The views of a scene show one set of named points, each view turned or mirrored, and shifted as a whole, with a little noise and some points left out.

Scene 1
View 1
q375: [  9 -11 -14  22 -37 -12 -11  -6  31   5  56  -1   2 -12   7 -16  38  24
   0  -5  -2   8   4  35  18  11 -20  22  13  15  17  -2  22 -16  -5   4
  20  28 -12   0  29  26  41 -16  -6   7  44  -4  -6   0  11  -8   2 -17
  44 -14  14  10  31  20  -5  -7 -11  -1  22  20  54  20  22]
q608: [  7 -12 -10  20 -19   0 -16   4  21  10  34   1   9  -6  -8 -16  29  17
  -4   7 -12   9  -1  33   7   8 -10   7   7   9  17  -4  15   0  -2  15
  12  25  -6   0  20  19  31 -12  -8  13  33  -1  -6   2  -1 -13  -3 -16
  27 -17   4   5  27  14  -3  -1 -12   1  11   4  43  13  15]
q868: [-12  -1 -18  14 -32   1 -14   9  24   9  16 -13  21 -12  27  14  32   9
  -5   3  14   6 -12  -1  21  -6   5  12  33  -5 -24  -1 -17 -14   4 -11
  19 -25  23  15  38   2  21  12  25  18  45 -12  12  23   2  -7 -34 -12
  31 -16  49 -14 -20   0  -3 -10  10   3  -4  15   9 -16   3]
q37: [ 11 -11 -10  11 -13  17   0  10  14 -13  -8 -10   9 -15  11  -5  -7  23
   2  -5  -1 -13   4  -7  14  15  -2  17  11   1   3  -3  -2 -19   2 -18
   0 -13   6   1  -4  -8  11   0  13  -1  17  -9  -6  16   0 -11  -7   7
  25   9  20 -11  -8 -13  -7 -13 -10  14   7  13  -7 -18 -33]
q981: [ 22 -16  -2  15  -1  19 -11  15   6  -6  -2  -9   6  -9 -19 -19  -2  27
  -6   0 -15  -5   5  16   0  16  -9   6  -4   7  20  -3   6  -4   0   4
  -7  17  -6  -3 -16   8  14 -13  -9   0   8   4 -14   2  -5 -14  14   4
  18   2 -14   1  20  -4  -6   1 -14  14  11   4  10  -1 -13]
q290: [  4 -10  -8  16 -18   3 -16  11  16   6  19  -7   8 -12   1  -5  21  18
  -7  10  -5   4  -7  16   7   4  -5   9   9   1   5  -1   2  -5   6   0
  12   5   7   2  15  10  20  -4   0  12  25   1  -4  10  -3 -10  -9 -12
  23 -14  12  -5   9   5   0  -6  -9   8   3   1  20  -3   3]
q237: [ 14 -12   0  17  -6  24  -9  10   2   5  -3  -7   6  -2 -18 -17  -2  18
  -5   4 -13  -1   7  11  -5  14  -7  -3   1  -3  17  -8   0  -3   6  -4
  -3   8   2  -6  -4   2  11  -7  -4  -2   8   4  -8   6  -8 -14   3   1
  16  -1  -3  -9  10  -4  -4  -2 -13  12   3  -1   5  -7 -10]
q213: [  7  -7  -8  13  -9  13 -17  15   8  -2   8  -9  11  -4  -6  -6   8  18
  -5   8  -7  -3  -2  14   6   8   1   5  12   7   9  -5   0  -4   0  -2
   0   3  12   3   1   9  16  -3   0  13  18   5  -3   6  -7 -13  -3  -5
  26  -8   5  -5   9  -7   2   1  -8   9   0   4  10  -4  -5]
q925: [ 25 -16   5  19 -11  12 -12   4   7   5  17   3   2  -3 -26 -28   5  27
  -2   3 -21  -2  10  29  -2  19 -15  -4  -6   6  28 -10  20   1   6  10
  -3  32 -18 -11  -4  15  25 -19 -15  -1  15   9 -11  -3  -3 -13  17  -9
  23  -1 -18   2  34  11  -3   3 -21   9  16  -3  32   6   3]
q921: [  9 -14  -9  14  -9  13  -9  14  17 -17   2  -9   2 -15  10  -8  -2  29
 -10  -8  -6 -10   0   1  14  14  -1  20  11  11   8  -3   4 -18  -4  -8
  -1  -4  -4   5  -6   5  20  -9  11   8  12  -1 -14  16   0 -16   2   5
  25   9   7  -3   6 -14   2  -8  -7  16   8  17   1  -7 -21]
q121: [-10  -5 -10  15 -22  -7 -22   9  16  24  31  -5  14  -4  -3   0  40   6
  -6  14  -2  17 -16  25   8  -3  -2   3  20  -1  -2   2  -8   7   6   4
  14   1  22   8  34  17  22   1   0  25  41   3   7   3 -12 -10 -18 -21
  30 -31  16  -5   8  11   3   0  -3   1   0   2  29   4  22]
q348: [  8 -11  -7  14  -1   4 -20  25  10  -5  21  -2  13  -5  -9 -18  13  19
 -12   6 -14   0  -5  30   4  10  -1  10   5  13  18   3   5   4  -1  11
   1  18  -4   5  -5  17  19 -14  -7  19   9   6 -13   1  -9 -17   5  -5
  29 -12 -12   5  23   0   6   3 -12   8  10   4  23   1   1]
q306: [  7 -13   1  12 -11  29  -7  11   5   7 -25 -13  17  -5  -2   0  -8  17
   4   4   0  -7  -1 -13  -3   4   1  -5  12 -14  -5 -15 -17  -9  15 -18
  -5 -21  16  -6   5 -16  10   6  16  -3  15  -3   1  19  -6 -11 -15   2
  13   7  24 -23 -20 -13  -8  -8  -5  16  -7   5 -20 -29 -26]
View 2
q306: [ 13 -22  14  19   6  -9  57  20   5  10  19   3   6  14  15   1  29  -3
 -25  -9  14 -11 -12  21  19 -26 -20   8  14   4   8 -23   7   5 -18  -6
   0  -4   6  -6   4  -8 -12   1  -1  19  -4  10   4  -7  -5  26 -20  22
  -4  13  -5  12 -13 -18  -8  19 -21  23  -8 -14   5 -10   9]
q981: [  8 -10 -12 -14 -31  -4  22  -8  -1 -15  -7  -6   1  -3  -1   0  19 -10
   6   1 -21  12  13  13  35 -20  -2 -18  11  -7   0  -7  11 -17   2 -29
   2  -8   0 -10  -7  14 -12  -6   2  14  -4 -16  13  11 -10  20 -25   9
   0 -14   8  16 -12  -2   1  -7 -17  17  -4  -3   5 -20   0]
q925: [  3  -1 -29 -27 -38  -3   3 -27  -8 -28 -13   0   4 -11   3   6  12 -11
  18   7 -30  22  23   8  26 -20   9 -29  11 -13  -7   1  17 -16  15 -30
   0   0  -2 -18 -11  23  -9  -6 -10   4  -2 -20  16  13 -11   0 -20   0
   3 -36  10  23  -1   5  11 -17 -15   8  -5   0   0 -30   0]
q237: [  8 -14  -6  -1 -20  -2  30  -1  -1 -15   4  -1   3   4  10   4  18 -12
  -4   0  -9   2   8  14  24 -24  -4 -13  13  -4   0 -17  11 -11  -7 -15
   7  -6   2 -10  -1   9  -9   2  -2   9   2 -16  18   4  -8  19 -26   9
  -1 -12   1  17 -10  -8   5   1 -19  13  -3 -10   6 -16   7]
q121: [ 19  -7  -5 -14  -8 -21  19 -22  -2 -16  15  17  -2   2  26  10  -5  16
 -19   7  -1 -10  17  10  -9  -4  -1  -8  17  10 -10 -39 -12 -13 -10  21
 -18  -2 -12 -13  12 -12 -13  35  -8  -9   6 -22   9 -12  -5  -8 -25   1
 -18 -15  -4   8  19 -24  -4  15   6   1   1  -8  -7  -8  14]
q608: [  3   4 -20 -26 -25 -14  -4 -33 -12 -34  -5  15  -1  -9  17  14  -4  -2
   2   3 -12   7  23   4   6 -16   2 -21  16   0 -12 -10   0 -11  13   3
 -17   0  -4 -27  -4   3 -14  13 -23 -11   1 -18   1  -2  -9 -16 -14  -7
  -4 -35   9  16  17  -6  14 -10   0   0   3  -3  -6 -31   1]
q290: [ 11  -2  -5 -13 -13 -17  19 -20  -3 -15   3  12  -2  -3  19   3  -1   3
  -5  -1  -8  -1  14   7   2 -18  -7 -11  17   6  -8 -18   2  -8   0   7
 -21  -2  -3 -17   3  -7 -15  12 -16  -3  -2  -9   1  -8  -2  -5 -15   1
  -6 -14  -2  12   7 -13   4   6  -2   3  -1  -3   3 -23   4]
q868: [ 16   3  17  10  19 -28  30  -7  -2   2  11  21  -6   1  38   7   1  23
 -27  -6  24 -21   0  14 -11 -14 -24  18  25  15  -7 -21  -9   6  -2  28
 -44   2  -4 -23   8 -41 -18  17 -18   7 -10  22 -24 -20  10  -9  -9   6
 -17   0  -6   3  17 -22  -8  15   9   5   3   2   5 -24   8]
q375: [ -4  19 -20 -24 -22 -20 -13 -45  -6 -30 -12  21  -5 -16  26   5 -17   3
  16   0 -10   9  22   1  -4 -17  -1 -17  20   1 -17   4   8  -7  33   5
 -32   5  -1 -36  -5   1 -11   3 -34  -4 -10  -2 -20   4   3 -29 -11 -14
   0 -37  13  19  20  -1  23 -22  -1  -3  11   5  -6 -47  -5]
q348: [ 14  -5 -17 -23 -27 -11  10 -21  -2 -23 -11  -1   0  -7   9  10  11  -4
   5   3 -25  15  24   5  19 -15   2 -23  16  -3 -12 -18   2 -24   9 -10
 -11   1  -9  -9  -4   2 -19   7   0   6  -1 -19  16   7 -11   7 -23   3
 -14 -21   2  15   1  -8  -6  -3   1   8  -2   7   6 -24   3]
View 3
q608: [-17  21 -11   5 -11  13  20  32  31   2   6   9  -9  -8   6   7  -6 -10
  -2 -12   3   3  -2   9   9 -14   1  12   2  16  11   9   3 -21 -18   7
  -7  11 -14   0  -5  -3 -16   7 -12 -24  -5  17 -14  15 -22 -13  28  15
 -17 -35 -10   6   6  -5   5  -8  -5  -1 -13  -8 -11   4  -2]
q375: [-32  25 -14  18 -15  22  27  44  46  21   5  19  -1  -9   0  14 -14 -13
  -2 -12   2  -4  -5  16  24   0  -5   2  15  18  27   2   2 -33 -20   0
 -14   7 -19   7  -5   3  -3  12 -13 -30   1  10 -13  15 -33 -10  24  21
 -24 -38  -6  21  16 -15   8 -21 -19  -4 -29 -13 -24   6  -3]
q306: [ -6 -35  11  17  12  -7   0  19 -24   7 -12  -2 -20 -10 -14  -8  -3  -3
  -8  -4  -1  -9  10  10   4  -6  13 -14   4 -12  -8  -4 -22  -4  19  13
  12   5   6 -19 -13   1  -5  -3  29  22   8  10  -1   3   7  10  -4 -24
 -12   2 -15  -5 -18   6  -6  24   1 -20  13 -26  19  -9 -20]
q121: [ -8  -6  -2  13  12  -4   7  27  -7 -11   8   6 -16  -2  -2  -7 -10  -4
  -6 -19 -15  12  10  -2 -20  -6   4   8   5   9   3  11  -3 -10 -17  22
  15  12 -20 -16   9   5 -17  -5   4  -5   2  25  -9  10 -14  -9  26  19
 -18 -19 -14 -11  12   7   8   4   9  -6  11 -17   1   7 -20]
q925: [ -9  29 -12 -20 -12  11  10  11  39   5   5  -2 -13 -11  18  14   5 -17
  11   5  17  -1 -14  14  21 -24   8  13 -12  19   4  10   5  -8   3  -3
 -24  11  -4   1 -16  -9 -23  13  -8 -15 -13   9 -21   5 -10  -5  17  -6
 -13 -35 -10   7  -5  -2   5  -4  -5   0 -15 -11  -7   0  35]
q37: [-11 -25   6   1  17   3  -5  26  -2  19  -8   3 -21 -24  -8   1   1  -6
  -2  -2  -1 -10  -9  14  25  -5  18 -16  -4   4   7 -15 -10   5  26   3
 -11   5  11   0 -12  13   5   6  30  21   2  10  -5   4   2  20 -14 -12
   5  -4 -20  17  -8  -4  -6  12 -13 -26  -9 -16   3  -6  -5]
q237: [ -1   5   0 -11   5  -1   1   6  10   4  -2  -4 -17 -14   7   1   4 -10
   9   2   6  -6  -5  11  12 -21  14   7 -17   6  -1   2  -4   3  17   5
  -8  12   1  -7 -12  -6 -18   8   9   3  -8   8 -18   2  -1   1   2 -17
  -3 -21 -17  -1 -13   6   2   4   0  -9  -4 -14   4  -5  20]
q981: [ -3  11  -5 -22   7   4   2  11  23   8   1   2 -17 -18  13   5   5 -22
  14   4  12  -4 -11  14  18 -23  20   8 -20  18   5   2   3   6  20  -1
 -23  11   3   5 -13   0 -17   8  10  -2 -11  12 -18   6  -2   3  -2 -11
   3 -21 -17   9  -6  -2   0   1  -6 -12  -7 -10  -5  -1  24]
q921: [ -2 -14  -4 -18  28  10  -7  16  15  15   0   9 -25 -33   3   3   2 -19
  12   4  -4  -9 -18  16  29  -9  20  -9 -20  17  12 -18   0  14  29  -2
 -28   6  13  14  -4  17   4   8  27  19  -6  11 -12   5   1  19 -19   1
  15 -15 -26  31  -4  -5  -6   2 -13 -27 -17  -9  -7  -2  14]
q213: [ -8  -6  -1  -2  10   4   1  17   5   1   3   4 -18 -15   1  -1  -5 -11
   5  -8  -4   5  -3   8   7 -13   8   0  -6  13   1  -1  -3  -1   7  10
  -7  12  -3  -4  -1   3  -9   1  11   6  -8  21 -10   9  -4   1   5   2
  -4 -16 -17   6  -2   5   6   5  -2  -7  -3 -16  -2   2   0]
View 4
q213: [-11  14  10  11  -7  12   9 -10  -3   8   0  -2  16  -1   3 -14  13 -10
   4 -24  -4   3   8   1 -10  20 -16  -7  19  -2   6  16  10  12  15   8
   8  -2   6  -1  11  22   1   4  -2   6 -23   6   3  11  -2  -7 -14   1
  -6   6 -12  -1  15   1  -1  19   3 -17  -6   3  18  -4   3]
q868: [ -6   3  22  16 -25  26   6  -2  19   2   8  12  -5   3   4 -15  10  -8
  12 -45   0 -18  14  14 -12  19  11   4  23   0  13  -4   9  30  41  -5
  46  -8   0  38  17  32  -4   6  -4   9  -4   1  30   4   9 -11 -15   0
  -7  14 -16 -13  42  -3  -3  27  -7 -15  -2  -6  50 -22  14]
q306: [-28  11  15   7   6 -15  -2   9  -9 -16  -4   4  13  23 -12 -11   4  -2
  -2 -35 -16  12  22  23 -12 -10   0  -4 -12  11  -6  11  19  20  22  21
  24 -24   2  15  26  16 -23  19 -31  24 -29  -5  -6  -6  27   3   2  -4
   5  17 -12 -19  35  -4   1  17 -12 -21  -8 -17  25 -18  11]
q237: [-18  12  -1   4  14  -6  -1  -1 -11   0  -7 -14  16  11  -6  -6   3  -3
  -4 -13 -16  18   9   1  -9   6 -31 -13  -8   0  -5  14   7   5  -4  22
  -4 -14   9  -6   9  12  -8  12 -12  11 -28   2 -12  -4  18  -4   1  -5
   3   7  -4  -2  14   1   3   7  -5 -11  -6  -7  -7  -4   3]
q121: [ -1   7   3  21 -17  23  10 -12   6   7  13   8  21  -2   4 -16  13  -3
   2 -27  -8   1   9  -9 -10  24 -12  -5  22  -3  17  20   8   6  16  -1
  16   6   6   9   7  26  -1  -2   4  13 -25  -5  12  19  -7  -5 -15   2
  -4   8 -15   4  11 -15 -11  28   7 -11  -5   7  19   1   0]
q925: [ -5  11 -19   0  31  14   0  -3 -19  16 -12 -37   3   2   3   3  -2  -4
  -6   2 -12  13  -8 -10   2  17 -42 -19   0  -8  -4   6   0 -10 -21  18
 -25  -2   8  -8   0   8   3   4   2  -3 -13  -3  -6  -4   8 -20   1  -7
  10   4  -3  15   4  12  18  -9   3  -5   1   2 -20   4  -1]
q37: [-23   9  16  -7   5  -7   3   1  -9  -1 -12 -11  -6  13  -7  -4   7 -14
   1 -31  -9   7  20  26  -9   2  -9  -8   2  -3 -14   1  15  18  22  24
  13 -24   3   7  29   8  -9  20 -20  13 -12  13  -4  -7  32 -14   1  -7
   2  11  -5 -20  39  17  24   1 -15 -14  -8 -12  23 -23  14]
q375: [ 11   5 -11   8  15  55   5 -10   9  31  -8 -28 -16 -11  20  10   1  -7
  12 -10   0 -18 -16 -16   8  40 -26 -12  30 -16   9 -19 -10   4  -1  -2
  -3   6   1  25  -7  21  12   5  15 -15  27   3  31  -4  -4 -31 -13   2
   5  -5  -7  14  16  22  21  -5   9  -8   1   8   7  -6   5]
q348: [-10  14   5  -2   4  15  11 -15  -9  22  -9 -21  13  -6   7  -2   6 -11
   3 -13  -8  11  -2  -5  -8  18 -31 -14  19 -13  -6  10   0   4  -3  16
 -11  -5   6 -21  12   7   6   8   6   4 -21  13  -3   9   1 -18  -5   0
  -1   2  -7   7   8  16  16   6   3  -2  -9   4   0  -2   5]
q921: [-25  14  17  -6   6   3  11  -6 -10  10 -17 -21  -1   0   1  -3   5 -16
   2 -31  -8   7   9  19  -4  10 -18 -10   9  -6 -14   5  12  16  11  20
   6 -21   3  -6  28   8  -2  21 -13  10  -7  15  -4  -2  19 -17   1  -7
   5   7  -2 -14  33  24  29   1  -6  -4  -5  -9  15 -18  14]
q608: [  3  12 -12  11   8  35   2  -4   2  23  -2 -18   4  -5  11   1   6  -4
   1  -6  -6  -6 -10 -17   3  28 -26 -12  18 -10   7   1  -5  -5  -5   9
  -6   6   7   7  -4  19   8   3  10  -8  -2  -1  19   4  -6 -22  -7  -1
   4   2  -7   9   9  13  10   4   8 -12   5   7   2  -1   1]
q981: [-10  13  -8   0  20   5   0  -5 -12  11  -7 -26   6   2  -1   0   4  -5
  -2  -2 -14  10  -4  -6  -1  15 -37 -13   0  -7  -6  11   2  -2 -11  19
 -15  -8  11  -8   7   7  -3   8  -5  -1 -19   4  -4  -3   9 -16  -1  -4
   6   2  -4   6  11  14  13  -6   0 -13  -1  -3 -10  -1   1]
q290: [ -6   7   1  10   2  24   5  -5  -3  11   0  -9   5   0   4  -7  11  -4
   3 -19  -6   2   4  -4  -4  22 -19  -7  15  -7   7   6   4   9  12  10
   7  -5   7   9   4  20  -3   3   0   7 -11   2   9   3   5 -15  -7   0
   0   6 -10   4  19   5   6  12   2  -9  -2  -1  11  -8   6]

Which points are out of place in each view (at most two, in the order of its rows)? Write none if all are in place.
view 1: q121
view 2: q925
view 3: q306, q921
view 4: q213, q981
